A landscape with many valleys, sampled at points; each row gives a point and its height.
A ball rolls from a point to the lowest of its 2 nearest points, and stops where none of them is lower. Distance is the straight distance between rows; heights are no part of it.
j_818: [148 129 130 122 120  99  99 142 171 135 131 122 142 198 165 120 171 139
 155 181 147 219 148 128  94 112 116 102 112 134  83 123]  height 712
j_168: [128 146 160 122 132 121 142 109 108 110 116 134  61 169 140 148 101 174
 154 105 105 125  92 135 108 143 174 128 182  76 159 152]  height 331
j_7: [141 118 164 137 117 112 131 153 150 149 133 122 123 129 133 137 135 130
 117 145 126 168 120 149 116 123 141 131 147 101 119 163]  height 235
j_69: [173 180 144 135 132 145 125 147 132 145 142 111 108 173 163 118 143 117
 182 131 140 161 137  98 165 136 141 108 146 104 111 131]  height 164
j_529: [140 117 159 135 136  91 122 167 102 152 111  92 144 179 126 133 102 119
 162 174 130 161 154 116  87 125 131  64 151  90 111 109]  height 343
j_500: [175 168 137  84 111 136 101 129 160 136 106 113  83 186 137 154 162 149
 125 135 160 143 105 108 136 163 150 127 157  57 104 140]  height 217
j_23: [115 106 131 104 139 138 148 160 145 111 121 144 128  33 121  98 106 123
 145 128 113  90 128 108 152 122 107 120 111 169 124 103]  height 518
j_710: [157 157 140 157 139  86 152 140 104 115 126 175 147 195 184 186 150 140
 162 138 131 173 123 147 112 123 163 119 134 120 159 117]  height 318
j_590: [137 113 120 144 120  95 142 115 115 133 126 163 138 126 150 140 139 150
 120 100 121 154 143 172  90 101 151 120 133 149 155 101]  height 180
j_367: [118 104  96 116 142 103 133 167 139 103 130 115 129 204 129  96 164 143
 119 129 195 149 197 117  91 129  94  84 133 220 108 113]  height 706
j_897: [116 139 115 140 111 148 121  93 132 124 138 149 164  72  90 136 111  93
  85 122 126  79  58 115 144 119 129 193 101 106 144 166]  height 394
j_695: [ 99 133 128 131 132 114 115 118 111 127 106 116 127 128  67 146 127 134
  99 132 131  78 124 154 143 143 126 127 100  86 157 115]  height 59
j_294: [160 130 121 114  91 138 123 129 131 113 141  74 103 221 141  93 154 146
 129 115 158 170 180  97  85 143  97 105 139 155 135 146]  height 670
j_895: [ 82  80 132 134 168 117 140 116  99 143 126 149 130  77 103 111  80 119
 150 106 104  74  88 115 147 146 155 135 111 120 159 164]  height 345
j_461: [118 135 153 127 134 114 140  91 120 147 116 144 139 126 105 173 141 146
 111  98 117 116  67 167  93 134 170 162 131 116 125 132]  height 310
j_430: [126 119 161 118 142 127 120 124 124 125 147 135 109 125 104 124  95 131
 145 149  64 123 100 146 158 110 179 134  92  67 128 167]  height 280
j_34: [168 146 182 116  83 114 119 119 113 112  97  93 142 194 135 156 109 150
 148 136 145 150 166 107  84 128 109 133 149  85 108 152]  height 417
j_965: [119 133 126 138 144 120 101 172 128 128 138  81 123 140 124  85 140 133
 128 167 139 167 154 114 131 151 109  55 124 150 131  83]  height 262
j_536: [117 131 135  94 147 160 158 157 143 127 164 139  89  59 139  79 133  99
 162 129 110 104 145  68 157 124  98 106 132 169 135 102]  height 490
j_83: [145 120 110 141 134 159 160  99 143 120 171 156 102  99 145 136 124 156
  99 103 127 139  88 145 136 146 127 134 158 209 152 104]  height 409
j_896: [142 131 150 147 105 115 125 103 130 119 116 120 134 147 132 171 124 143
  77 135 171 125  93 141  83 175 119 133 139 147 149 156]  height 171
j_289: [159 108 151 127 126  80 161 133  89 117 105 184 167 141 149 154 120 154
 123  97 141 180 164 161  61 106 157 109 138 165 141  97]  height 243
j_885: [157 141 143 129 151 109 161 177 125 109 151 145 125 155 131 131 162 152
 132 112 133 211 173 142 108 145 119  93 146 191 137  66]  height 274
j_714: [131 138 148 109 121 127 150 117 113 130  99 102 113 134 150 156 133 118
 134 103 124  87  94 120 107 142 165 155 149  86 143 157]  height 350
j_49: [154 149 169  88 110  84 113 142 155 131 108 114 132 183 155 150 151 179
 138 171 143 227 115 126  75 150 123  97 163 100 116 147]  height 237
j_741: [ 87 119  97 120 118 132 136  88 109 159 152 165 167  75 102 128  96  99
 137 125  68  82  93 101 163  62 127 188 139 111 141 168]  height 515
j_874: [116 142 105 121 139 151 105 153 138 127 157  89 127 137 105  77 153 145
 123 151 139 159 171 107 162 148  79  81 139 198 125  91]  height 308
j_738: [128  92 104 111  95 149 121 137 151  85  83 108 130 128 129  97 177 154
 136  89 151 129 158 139  85 120 110 118  91 185  91 113]  height 299
j_704: [155 127 152 150 119 150 141 148 131 143 110 125 174  98 116 153 173 116
 139 113 135 168 114 139 114 141 118 124 102 150  87 122]  height 311
j_420: [153 154 150 136 108 151 141 139 121 141 112 118 148 134 127 166 175 125
 148 105  90 156  84 148 123 121 171 133 104  99 120 154]  height 233
j_549: [121 116 135 119 175  98 176 133 104 156 175 121 121 145 121 130 143 137
 111 138 123 161 131 152 130 164 157  89 170 182 140  81]  height 74
j_219: [119  79  69 120 136 178 122 181 177  86 104 155 144  88 118  96 127 127
 141 123 152 139 201 134 121  89  86 123 117 194  57 108]  height 568
j_891: [154 144 153 115 124 137  97 126 125 130 113 114 111 135  98 113 115 131
 155 147  84 141 123 128 156 108 144 119  96  32 105 138]  height 239
j_587: [132  83  95 107 122 128 162 113 137 140 145 125 116  81 150 126 102 126
 103 118 115  77 143 126 129 130 132 147 166 194 138 103]  height 398
j_405: [126  99  96 111 135 117 126 167 137 123  75 122 150  99 126 118 118 160
 112 129 180 117 167 138  85 137 130  84 136 204 102  84]  height 660
j_796: [158 150 162 121 132 102 156 141 119 110 151 155 110 170 157 148 154 180
 129 114 128 216 137 144  87 152 126 102 158 160 156  96]  height 234
j_511: [106 133 102 119 109 134 133  92 129 105 103 119 108 102 143 137 143 145
 111  79 150  67  85 129 118 160  95 187 153 129 125 114]  height 422
j_403: [120  98 105 131 143 157 137 156 123 142 141 123 151  69 111  97 126  93
 116 177 141 119 146 105 139 113 126  71 106 166 122  98]  height 536
j_502: [179 163 116 100 110 123  83 147 158 128  94 127  92 237 131 172 159 151
 150 163 165 154 142  96 140 146 128 113 135  63 111 121]  height 173
j_560: [116 109 143 117 145 106 127 100 121 181 151 123 106 137 129 130  70 111
 125 151 104 113 121 139 136 128 170 152 157  69 126 181]  height 418
j_280: [109 101 147 136 142  93 142 154  90 148 106  92 146 121 113 119  91 112
 157 136 107 124 157 133 102 111 143  89 144  93 129 118]  height 300
j_865: [ 91 126 124 134 128 121 115 121 106 129 130 130 182  75  63 114  72  96
 111 123  98  85  74  93 158 105 146 187  89  90 134 184]  height 430
j_80: [107 124 129 121 117 154 136 109 117 118 158 105 115  86 120 103 103 119
 122 160 104  78 137 106 184 141 106 150 136 129 135 130]  height 396
j_923: [115 120 111 139 127 154 123 154 124 134 111 136 183  82  77 140 162  95
 134 138 121 146 151 149 137  71 117  96  80 138 108  97]  height 779
j_532: [126 135  83 139 135 137 160 152 131 124 167 112 125 125 172 113 144 118
 125 139 125 130 152 115 157 137 122 112 146 201 161  99]  height 431
j_42: [ 94 117 142 121 153 107 114 102 104 134 124 139 131  76  79 112  69 127
 142 121 105  66 120 129 152 130 127 145  92  98 128 128]  height 395
j_553: [150 169 173 110 107 102 149 138 131 105 120 141 111 188 153 167 149 173
 145 133 138 199 120 130  87 159 131  97 166 116 161 142]  height 270
j_641: [157 151 154 122 143  95 116 170 133 121 123  96 130 207 159 133 112 128
 167 198 135 173 163  97 105 124 130  81 140 113  97 101]  height 370
j_520: [102 136 117 126 142 113  94 111 118 140 121 133 119 141 113 139 153 135
 124 137 147 100 145 155 142 130 117 105 111 124 166  86]  height 130
j_962: [131 118  93 114 100 157 104 161 149  93 116  75 112 134 124  75 180 110
 113 137 170 137 143  93 129 153  90 114 117  88 103 153]  height 75
j_744: [146 120 149 134 103 114 113 116 113 112 106 115 144 119  84 121  74 105
 111 106 128  96 166 120 105  97 115 150  87  90 121 125]  height 463
j_143: [ 87  90 124 104 175 114 176 123 128 135 133 171 117  85 114 156 137 143
 100 116 118  87  96 158 131 144 168 119 119 172 151 117]  height 240
j_788: [117 101 119 133 121 169 116 152 161 100 124 133 166 102  93 123 135  90
 125 154 128 142 176 136 126  56  83 131  71 137  78 109]  height 763
j_963: [151 132 167 154 131 115 146 127 110 116 133 160 122 131 137 168 110 153
  98 124 173 133 100 145  94 166 128 121 148 181 149 131]  height 218
j_743: [125 137 116 136 104 149  72 142 165 110 128 127 145 130 105 116 161 120
 111 176 127 162 137 139 146  99 100 123  70  89  99 139]  height 737
j_153: [128 102 154 137 129 124 133  95 123 149 140 115 131 108 102 134  58  94
  98 127 101  82 100 119 125 117 151 178 117  82 111 176]  height 449
j_953: [ 87 145 116 101 136 149 137 107  94 128 124 113 138 113  83 143 144 110
 148 138  88  68 118 121 186 105 141 154 107  67 137 114]  height 450
j_779: [113 123 100  93 107 138 129 132 132 127 124  88 140  82 104 121 131  98
 114 107  88 100  93 112 142 115 139 189 126  45 113 153]  height 272
j_90: [141 105 140 170 170 130 156 125  88 150 169 168 125 124 111 140  99 114
 134 103 110 140 137 160 149 140 145 126 154 108 158 134]  height 875
j_304: [103 118 117 108 165 123 168 128 119 150 158 149 117  97 121 132 153 136
 115 121 125 107 126 149 149 149 150 108 150 192 149  87]  height 165
j_785: [ 98  85 110 104 140 131 151 103 124 160 138 176 171  42 109 118 114  96
 143 111  71  88  82  96 146  85 143 167 122 132 118 158]  height 547
j_5: [155 115 132 142  98 138 146  97 110 113 130 138 110 147 141 128 128 165
 130  83 130 154 148 161  92 122 116 116 134 151 160 101]  height 111
j_756: [139 103 147 109 112 128 126 149 157  92 104 125 115 145 132 101 148 163
 133 103 152 174 182 146  70 101 103 103  97 161 101 111]  height 347
j_308: [114 100 158 120 169  86 192 136 110 145 146 124 126 156 134 167 130 142
 124 139 104 144 118 165 117 151 178 110 157 163 128 113]  height 152
j_73: [119 116  98  98  98 167 127 145 155  95 123  71 115  81 127  89 182 130
 107 139 130 112 116 111 151 146 105 128 109 130 109 129]  height 158
j_621: [155 165 130  90 126 156 126 122 152 131 127 117  92 157 121 161 156 130
 128 144 114 114  76 118 167 155 184 137 136  54 106 144]  height 254
j_718: [158 146 176 105  98 114 129 136 114 139  88  92 141 174 137 158 110 136
 150 135 120 148 116 112  93 118 161 138 153  48  95 166]  height 397
j_958: [ 80  87 133 107 165 152 144 164 122 150 154 138 121  61  76  99 118  94
 128 183 117 120 153 112 154 113 111  75 124 123 124 101]  height 574
j_706: [131 138 127 138 120 131 167 127 118 138 123  87 122 149 168 157 140 115
 134 113 120 112 128 123 114 139 158 133 165 129 142 129]  height 375
j_398: [ 89 100 146 117 158 101 124 117 122 144 132 114 152 104  47 135  84  89
 101 117 105  75  82 111 124  96 165 176  85 101 112 185]  height 462
j_800: [135 146 135 123 130 167 157  94 124 153 152 118 118 113 127 155 160  91
 127 117 117  89 103 120 160 141 123 163 137 108 124 138]  height 341
j_832: [ 91 135 119 113 105 108 108 113 119 135 111  87 122 131  94 128 104 124
  82 140 131  88 131 132 146 153 113 155 136  52 131 124]  height 126
j_270: [135 121 168 134 151 120 148 135 104 152 151 103 113 133 120 118  97 132
 126 128 139 125 141 118 123 164 124 106 162 141 128 124]  height 640
j_563: [108 123 105 132 106 132 129  78 125 108 119 123  97 121 134 164 119 159
  84 107 134  79  77 158 109 153 120 163 151 150 160 114]  height 389
j_15: [ 82  83 137 111 167 125 167 145 125 144 150 164 133  86  88 148 138 128
 121 124  79 128 120 162 151 126 168 124 115 136 143 141]  height 309
j_851: [138 157 157 139 145 108 117 125 139 144 119 189  92 142 151 151 137 123
 155 114 148 135  94 131 112 123 152 132 122  79 144 153]  height 207
j_373: [141  93 112 118 144 157 131 162 151 124 125 148 137  81 120 105 124 132
 132 107 145 151 186 147 125  97 100 115 138 179  83  81]  height 539
j_557: [114 153 127 169 137 141 120  77  91 127 121 131 134 158 116 167 105 122
 132 121  80 100  56 143 146 104 167 162 130 102 142 144]  height 405
j_433: [ 97 120 130 121 163 131 142 109 112 135 119 149 109  85 128 133 132 108
 140 112 118  55  69 114 141 156 138 132 124 115 157 141]  height 293
j_154: [131 159 105 140  94 138  90  88 135 103 119 109  75 186 145 120 106 129
 100 129 150 110 128 123 130 158 112 151 147  63 163 142]  height 231
j_390: [146 128 125 131 114 115  77 133 164 139 111 128 140 167 134 123 178 137
 134 161 127 195 123 153 105  99 114  99  83  93  96 122]  height 724
j_886: [136  97 129 119 152 142 143 121 136 135 139 180 137  22 134  91  88 142
 148 109  87 118  97 119 150 120 128 145 124 180 123 132]  height 550
j_908: [140 147 166 150 140 116 126 140 132  99 137 147 121 156 164 135 135 133
 138 136 152 154 156 139 115 128 121 120 123 150 130 113]  height 506
j_667: [145 151 152 116 160 125 139 156 129 117 162 129 107 185 134 105 151 137
 146 123 154 184 173 115 110 127 107  81 122 195 117  66]  height 269
j_952: [107 135  96 129 102 130 109  80 134 103 123  87  99 141 128 111 102 114
  85 133 145  84 163 117 150 160  98 178 141  72 144 128]  height 182
j_186: [119 133 120 113 116 157 135 119 155 110 153 135  96  91 150 107 125 117
 124 157  79 106 132 124 169 116 120 153 125 123 147 143]  height 402
j_181: [145  99 123 155 144  88 156 169 101 151 124 169 190 114 102 159 143 114
 114 129 146 175 126 156 119 132 159  85 112 154 140 112]  height 840
j_287: [135 108 131 129 126 162  82 115 164 105 135 123 141 141 101 104 147 113
 113 171 151 148 165 143 127  94  72 127  67 119  71 124]  height 749
j_946: [143 135 151 135 119 125 147 118 105 116 133 126  99 151 131 128 148 184
 143  85 126 166 120 141 100 178 114  99 165 164 172 105]  height 183
j_816: [118 121 118 145 134 104 131 104 117 165 151 136 138 124 152 148 100 115
 119 131  86 125 113 155 133  95 165 156 155 100 142 155]  height 388
j_25: [157 148 141 136 118  96  70 138 120 141 103 115 140 185  91 152 123 134
 141 171 125 137 113 138 125 132 132 106  83  53 143 127]  height 172
j_439: [ 78  96 111 116 138 122 153 117 110 152 137 101 161 108  91 160 128 117
 119 112  56  94  72 146 150 109 189 164 117 124 136 173]  height 369
j_730: [103 125 120 143 137 110 107 171 104 147 104 108 161 127 118 125 126 111
 156 146 126 127 167 141 140 111 117  83 126  98 130  97]  height 258
j_408: [132 167 136  92 123 152 126 125 151 121 101 112 116 128 116 154 166 115
 132 130 124 115  88 123 148 123 154 171 117  56  79 147]  height 283
j_858: [ 91 117 140 100 158 161 174 120 106 138 160 150 116  99  98 134 137 104
 157 154  81  82 126 106 182 115 147 134 117 111 146 136]  height 413
j_87: [134 127  94 142 118 172 147  76 115 144 151 145 102 117 134 134 132  92
 126 102 138  80 122 118 143 126  98 146 135 132 160 118]  height 379
j_391: [148 140 161 127  98 119 109 114 129  94  97 103 143 161 121 152 133 160
  99 130 162 125 123 140  84 145  99 142 112 136 120 140]  height 121
j_903: [129  99 127 146 110 124 115 156 158 140 135 107 141 102 125 116 112  99
  94 163 135 135 143 141 129 119 111 117 127 105 113 160]  height 273
j_575: [159 115 126 146 149 145 155 134 104 158 180 158 119 125 100 128 134 106
 120 129 140 151 167 140 155 133 114  99 139 137 160 111]  height 865
j_912: [145 151 151 107 111 127 117 143 159 120 118  99  84 171 142 117 165 137
 126 142 172 153 122 107 105 161 117 113 147 101 125 144]  height 181
j_611: [139 132 114 138 113 159 122 127 150 128 139 130 106 117 134 115 148 137
 106 108 161 136 147 133 128 157  92 118 138 174 126 124]  height 472
j_853: [108 109  77 130 105 145 109 105 150 100 113 133 131  87 166  76 111 118
 139 122 137  72 156  96 152 116  87 159 124 168 121 125]  height 297
j_964: [140 120 114 169 137 123 114 101 143 117 127 193 127  86 135 119  70 126
 100 114 161  92 118 143 116 123 110 151 116 163 153 133]  height 315
j_101: [146 134 131 108 116 141  98 162 140 126 104  72  99 161 114 104 168 122
 135 150 168 146 143 102 125 163  99  94 125  71 115 132]  height 138
j_906: [120 122 115 146 141 105 132 130 136 140 142 142 138  92 186  96  99 105
 142 143 126 112 137 110 132 113 134 113 124 140 141 128]  height 545
j_465: [135 144 177 109 144  95 143 139 111 113 129 158  77 182 132 155 120 178
 151 121 117 167 118 140 105 152 153 107 164  84 165 143]  height 301
j_290: [172 154 146 106  90 130 122 136 134 123 140  83 118 223 150 116 167 162
 142 137 144 214 142  93  83 160  98  98 160 151 119 147]  height 684
j_767: [118 130 123 140 114 112  87  81 114 149 104 137 117 118 138 110 134 136
 140  87 154 112 108 127 102 136 126 139 130  84 138 133]  height 161
j_178: [167 166 149 123 113 150  85 122 136 127 106 108 106 165 153 108 114 121
 175 142 118 146 136 109 157 115 138 139 122  65  92 138]  height 200
j_537: [120 110 174 118 146  85 152 133 111 145 124 134 134 171  96 181 142 140
 119 153 106 143 107 160  95 140 165 106 118 116 140 139]  height 219
j_916: [126 124 199 107 136 108 161  99 111 138 116 145 133 141 112 178 134 155
 115 109 134 135  99 148  64 146 158 123 136 135 117 138]  height 271
j_898: [154 103  91 119 161 111 141 159 112 140  98 161 169  92 131 113 100 168
 111 118 170 145 158 150 106 145 152  93 164 204 124  86]  height 632
j_218: [118 144 108 144 132 138 169 121 109 146 165 105 129 138 177 132 130 106
 132 141 107  92 130 111 152 131 148 126 171 162 157 119]  height 401
j_447: [167 118 168 148 150 141 144 113 106 151 158 114 147 108 160 118  98 128
 145 125 135 128 124 114 124 148 129 119 151 183 102 114]  height 623
j_648: [126  91 128 163 152 120 164 152  92 143 109 168 174  99  97 163 131 119
 126  96 119 129 102 152 121 125 192 109  97 167 160 141]  height 823
j_564: [104 111 148 117 151 112 138 115 103 121 124 107 131 135  99 152 108 138
 140 135  70 101  89 147 139 132 189 133 100 106 123 152]  height 321
j_204: [118 104  94 100 104 151  94 132 146  67  98  69 137 114 114  77 164 144
 109 118 149 119 138 130 118 143  93 123  81 144  78 107]  height 232
j_605: [116  91 140 162 176 118 150 132  88 124 171 187 138 100 121 127  76 116
 166  92  71 139 111 150 159 124 169 143 137 120 156 163]  height 885
j_827: [143 128 157 142 142 146 158 123 111 136 143 124 152  83 137 122 110 106
 155 128 101 100  96 118 141 124 147 139 107 170 109 125]  height 604
j_26: [135 151 116 101 106 177 132 103 145 110 134 106 116 124 145 153 171  98
 118 110 130 103 105 110 149 141 119 201 132  81 107 144]  height 313
j_306: [147 103 110 118 134 164 141 146 137 141 149 112 115  86 105  94 129 109
 107 130 160 117 164 111 128 137  99  86 127 177 136 111]  height 502
j_85: [ 93 148 140 143 174 124 125 101 116 154 133 190 112 118 143 160 138 122
 149 117 134  99  78 131 136 133 159 135 116 106 144 136]  height 246
j_189: [ 98 128 113 125 133 136 127 168 147 145 147  96 114 118 133 105 136  95
 109 179 140 119 161 102 157 136 118 107 146 122 139 133]  height 312
j_716: [ 83  95 112 126 167 153 165 114 106 135 159 164 132  83  96 160 128 127
 124 139  67 107 109 147 188 137 145 147 137 136 165 156]  height 363
j_616: [152 176 150 127 140 124 122 149 122  95 153 126  98 211 168  99 156 156
 159 106 149 192 151  95 116 137 103 110 139 185 136 102]  height 236
j_833: [ 81 129  90 115 108 109 112 132 133 110 107  99 142  90  81 136  91 115
  74 133 105  71 132 140 160 118 103 185 118  73 135 130]  height 178
j_41: [150 158 161 120  95 138 140 121 125 137  98 116 126 175 161 176 141 140
 152 101 123 146 104 121 104 126 157 163 172  78 109 162]  height 376
j_91: [149 156 148 129  89 123  93 121 134 102 115  90 135 160 130 147 129 134
 107 134 127 129 113 146 113 132 124 154 102  85 117 150]  height 163
j_578: [127 130  92 136 108 126  86 107 123 115  86 143 163  83 111 103  90 149
 117  88 159  90 134 125 118 109  96 156  95 159 117 119]  height 159
j_46: [137 123 142 158 140 103 111 153 132 114 133 135 149 121 159  93  83 123
 131 148 156 134 162 131 122 118 105  99 113 163 120 118]  height 524
j_29: [129  90  99 140 145 109 147 162 102 146 115 142 162  63 135 120  95 145
 132 118 112 130 139 147 142 136 154 109 153 179 135 108]  height 599
j_427: [101 142 101 167 138 151 128  82 100 141 143 173 148 124 105 158 116 105
 130 125  83 105  45 127 150  98 173 160 109 102 168 168]  height 437
j_333: [143 113 134 145 137 142 142 104 135 135 169 137  94 102 149 111 113 139
 110 118 105 135  80 134 134 162 137 125 151 164 151 144]  height 373
j_948: [138 156 126 171 117 110 128 113 114 130 122 147 130 185 169 179 141 145
 138 120 147 157 102 149 101 134 142 132 156 119 160 130]  height 344
j_45: [123 126 125 119 118 155 134 135 146 111 117 122  94  94 121 117 151 141
 111  87 170 101 114 119 126 186  90 149 151 151 131 117]  height 451
j_534: [110 154 126 107 123 137 112 145 134 146 112 104 152 102  89 152 153 106
 126 127  91 131  88 137 166 109 148 167 126  53 100 156]  height 302
j_484: [ 84 111  84 118 125 139 123 140 174  87 132 109 102 148 127  74 149 139
 112 136 162  94 179 118 148 126  64 140 115 170  96 129]  height 622
j_586: [139 123 127 137 110 117  88 149 134 128 125 103 107 181 108  82 136 125
 138 154 168 161 167  95 107 157  85  53 106 111 128 112]  height 203
j_298: [ 87 116 101  88 110 119 128 122 123 110 112 110 154  63  96 118 118 115
 110 110  87  63 105 115 155 105 105 187 117  99 128 122]  height 224
j_400: [110 101  92 139 114 150 146  71  92 149 156 164 137 101 111 135  90  91
 128 122  71  76  97 110 152  97 143 164 121 112 177 151]  height 481
j_100: [158 148 157 146 121 126 140 128 126 145 130 140 165 156 128 175 180 129
 137 136 111 178  97 156 121 147 150 114 109 143 106 115]  height 275
j_584: [158 150 162 119 128  96 117 162 146 144  91 175 111 165 144 164 138 142
 172 141 132 187 107 126 105 136 161 115 132  53 123 149]  height 168
j_31: [100 131 100 131 121 135  81 112 134 135 125 141 165  80 136  83 113 105
 133 167 132 107 154 100 157  81  96 135  96 117 113 130]  height 358
j_635: [124 106  98 141 112 118 146 110 129 152 131 135 144  98 166 151 102 118
  97 115 111 105 128 148 125 101 139 166 155 154 136 135]  height 354
j_687: [101 129  91 139 100 131  97 129 148  71  99 106 153 125 156  91 122 123
 138 114 131  88 162 123 142  91  93 174  81 142 102 145]  height 244
j_63: [ 97 157 126 105 128 108 107 118 155 127 124 109  83 133 170 103 111 144
 139 129 122 105 144 131 140 136 126 153 170  91 116 132]  height 382
j_752: [111 130 100 112 115 145 120 118 161 103 146  83  94 171 148  79 137 114
 110 125 152 111 178  94 145 136  85 153 133 148 101 137]  height 639
j_44: [128 119 116 130 109 113  86  95 126 137 112 129 130  84 128  86 102 137
 112 106 176 101 131 113 113 145  97 117 112 134 113 130]  height 71
j_149: [ 81 155 116 136 126 130  91 127 101 130 108 137 184  94 118 111  91  89
 144 146 120  79 147  97 162  74 106 159 100  97 108 120]  height 392
j_247: [114 179 117 119 145 127 114 158 144 134 159  79  91 167 146  66 132 133
 113 128 132 156 146  82 142 158 102 100 154 192 124 110]  height 351
j_798: [136 125 115 121 106 149 135 139 146  97 136  69  89 176 153  80 139 129
 131 108 142 126 181  96 102 137 105 115 134 164 123 115]  height 654
j_53: [137 140  98 160 103 133  96  96 143  99 136 128 110 171 172 115 130 130
 111 123 152 122 139 139 118 127 118 133 125 122 167 146]  height 276
j_62: [128 131 147 126 139 137 132 119  99 174 144  97 125 125  90 144 143 117
 121 139 139 119 133 145 152 172 125 100 150 103 124 118]  height 655
j_915: [154 130 154 172 129 158 123 151 127 140 131 147 152  96 125 128 152 103
 160 109 141 162 127 133 147 128  98 122 120 124 112 134]  height 342
j_672: [157 130 149 127 122 133 141 153 165  87 132 122 117 134 185  94 135 152
 132 103 175 150 145 100  90 139 100 138 135 222  96 140]  height 469
j_424: [149 185 138 137 136 152 133 145 132 108 145 122  85 190 159 113 166 117
 167 100 150 148 140  79 134 152 122 106 123 141 150 120]  height 199
j_345: [110 125 112 121 119 117 118 101 134 123 102 132 134  92  91 165 126 157
  88  82 110  90  78 170 112 116 138 179 134 140 138 118]  height 349
j_336: [177 156 117 119 111 104  81 150 147 145 101 138 112 208 119 169 131 129
 152 183 127 153 132 120 146 126 142 102 104  55 125 118]  height 128
j_632: [137 133  84 145 102 190 134  86 109 140 150 133 133 122 138 119 152 109
 143  91 151 107 158 118 170 121  81 145 125 159 132 114]  height 416
j_328: [ 89 150 108 109 124 136 121 120 125 126 137  70  95 105 114  82 116 119
 107 163 124  95 152  86 181 164  98 117 152 117 137 108]  height 356
j_276: [112 142  98 145 124 107  94 115 112 116 101 147 146 114 128 121 113 152
 128 112 149  95 151 154 132 114 112 119 100 166 151  87]  height 193
j_834: [137 155 125 150 115 157 116 169 146 117 116 116 140 136 141 140 176 107
 153 125 134 164 157 130 161 122 101 143 134  85 114 141]  height 366
j_888: [156 140 167 135 134  80 160 119  87 109 116 156 168 180 168 185 127 138
 140 123 132 175 144 150  68  91 150 120 136 139 136 119]  height 287
j_900: [147 145 160 123  85  85 126 118 118 104 105 112 152 218 147 156 108 164
 137 145 168 170 170 125  73 127  81 127 159 125 132 156]  height 435
j_907: [137 124 145 159 145 119 135 113 110 125 122 203 131  98 115 154  90 143
  99 105 154 111  89 155 108 140 143 125 119 168 158 129]  height 266
j_547: [158 160 160 125  91 128 112 127 134 107  98 119 137 149 115 162 154 139
 131 103 115 146  84 138  87 111 152 156  89  84 139 144]  height 197
j_6: [ 96 147 139 100 141 114 140 139 137 126 127  95  66 133 147 115 120 146
 130 113 121 104 148 116 133 155  98 149 184 131 135 109]  height 403
j_878: [129 117 103 121 110 144 144 120 165 132 162 133  97 109 158 126 153 129
 113 137  84 153 131 149 147 102 155 131 143 125 152 138]  height 371
j_735: [140 109  91 141 123 140 114 106 147 119 130 185 129  64 162  85  71 118
 124 124 144  76 153 110 141 116  92 154 116 170 138 121]  height 346
j_981: [122  99 137 145 157 125 150 129 122 141 144 168 172  51 127 120  91 133
 141 116  84 113  69 133 142 114 170 138 100 182 119 144]  height 579
j_124: [150 107 118 157 166 132 156 161 105 151 151 160 166 117 108 132 142 101
 117 148 149 169 177 144 144 124 129  86 120 161 134  86]  height 854
j_139: [134 129 140 159 127 120 131 139  97 135 124 145 168 119  68 162 127 120
 119 112  86 131  99 164 121 109 164 125  72 129 148 135]  height 807
j_685: [138 156 122 177 119 151 125  83 118 134 123 150 111 178 145 185 119 125
 123 119 114 136  79 162 134 121 141 164 151  95 153 142]  height 374
j_71: [167 143 135 110 111 108 120 143 140 122 122 120 137 252 163 127 156 157
 182 159 152 224 164  94  81 124 102 102 141 127  96 139]  height 698
j_285: [137 116 128 134 130 136 132 129 107 156 120 148 170 104  82 141 125 113
 124 120 121 120 146 157 122  88 136 102  86 133 132 106]  height 793
j_555: [138 147 120 117 137 145 142 123 137 147 126 143  90 162 142 175 150 132
 133 146 119 128  70 121 162 155 200 118 161  82 148 159]  height 289
j_884: [116 163 135 127 123 126 106 105 130 123 113 128  83 155 156 142  93 145
 153 116  98 108 128 141 142 116 149 148 162  52 137 137]  height 360
j_572: [119 148 111 125 104 131  93 119 138 107 101  88 152 122 136 124 143 116
 119 125 130 109 123 130 133 111 113 158 104 105 109 136]  height 201
j_472: [140 140 146 134 154 133 140 163 161 107 145 150 117 112 172  99 153 116
 160 112 152 150 167 108 121 124 105 124 120 180  98 110]  height 489
j_655: [116  80  90 115 136 112 125 160 146 117 111  97 144 148 140  85 131 153
 113 128 193 152 196 112  86 118 111  82 146 218  84 100]  height 687
j_640: [163 146 165 123 119 103 120 155 161 153 116 154 134 167 164 159 149 135
 136 153 143 210 121 135  92 121 153 121 148  91 103 155]  height 202
j_681: [105 111  88 142 161  92 130 145 113 157 138 148 164  82 160  93 111 116
 131 152 121 132 157 134 151 102 147  93 148 154 147  99]  height 569
j_924: [133 117 101 158  95 123 128  94 144 121 132 130 123 137 196 136 125 130
  97 113 147 121 120 135  99 113 124 150 148 170 156 142]  height 314
j_712: [102 122 131 127 133 132 107 126 132 150 140 127 147  79  92 108 120  98
 104 169 124 113 118 120 151 105 124 131  97 102 114 139]  height 316
j_20: [140 132 126 123 138 134 142  95 144 150 155 135  84 145 145 143 145 142
 124 125  97 153  81 152 120 144 167 120 152 116 152 130]  height 332
j_102: [119 141 127 139 136 106  83 155 113 149 103  88 144 160  94 129 109 112
 160 165 131 127 140 127 153 145 125  86 100  60 118 111]  height 216
j_483: [122 114 145 123 126 115 111  69 120 130 121 131 115  97 101 111  63 126
 114 114 107  71 142 134 121 106 123 154  93 125 110 112]  height 432
j_607: [ 89  90  65 118 125 167 118 164 165  82 110 121 149 123  95  84 155 131
 136 120 171 108 195 124 151 105  69 133 108 186  68 126]  height 597
j_240: [159 130 122 143 128 144 146 126 150 104 153 160 117 115 166 117 130 155
 106 105 162 159 139 136 116 147 113 139 150 232 126 110]  height 443
j_125: [119 145  99 114 164 135 157 151 139 132 166 139 107  85 158  76 133 118
 116 132 123 125 135  86 160 139 117 101 149 214 149 103]  height 459
j_579: [113 131 131 157 119 124 100 125 141 165 136 158 170  76  88 131 122 101
 105 125 120 135  85 133 137  98 136 163 105 110 121 176]  height 357

Where does a ball stop that starts at each point below?
j_827 -> j_714
j_45 -> j_549
j_785 -> j_5

Call two points neighbours if one is among the 2 nearest of the other. Go from one point of each pair to the other, from neighbour to neighbour, staying as low as possible. Name the highest point that can't be avoided.
j_621 / j_44 -> j_534
j_5 / j_584 -> j_553
j_695 / j_44 -> j_276
j_69 / j_5 -> j_885
j_336 / j_962 -> j_500
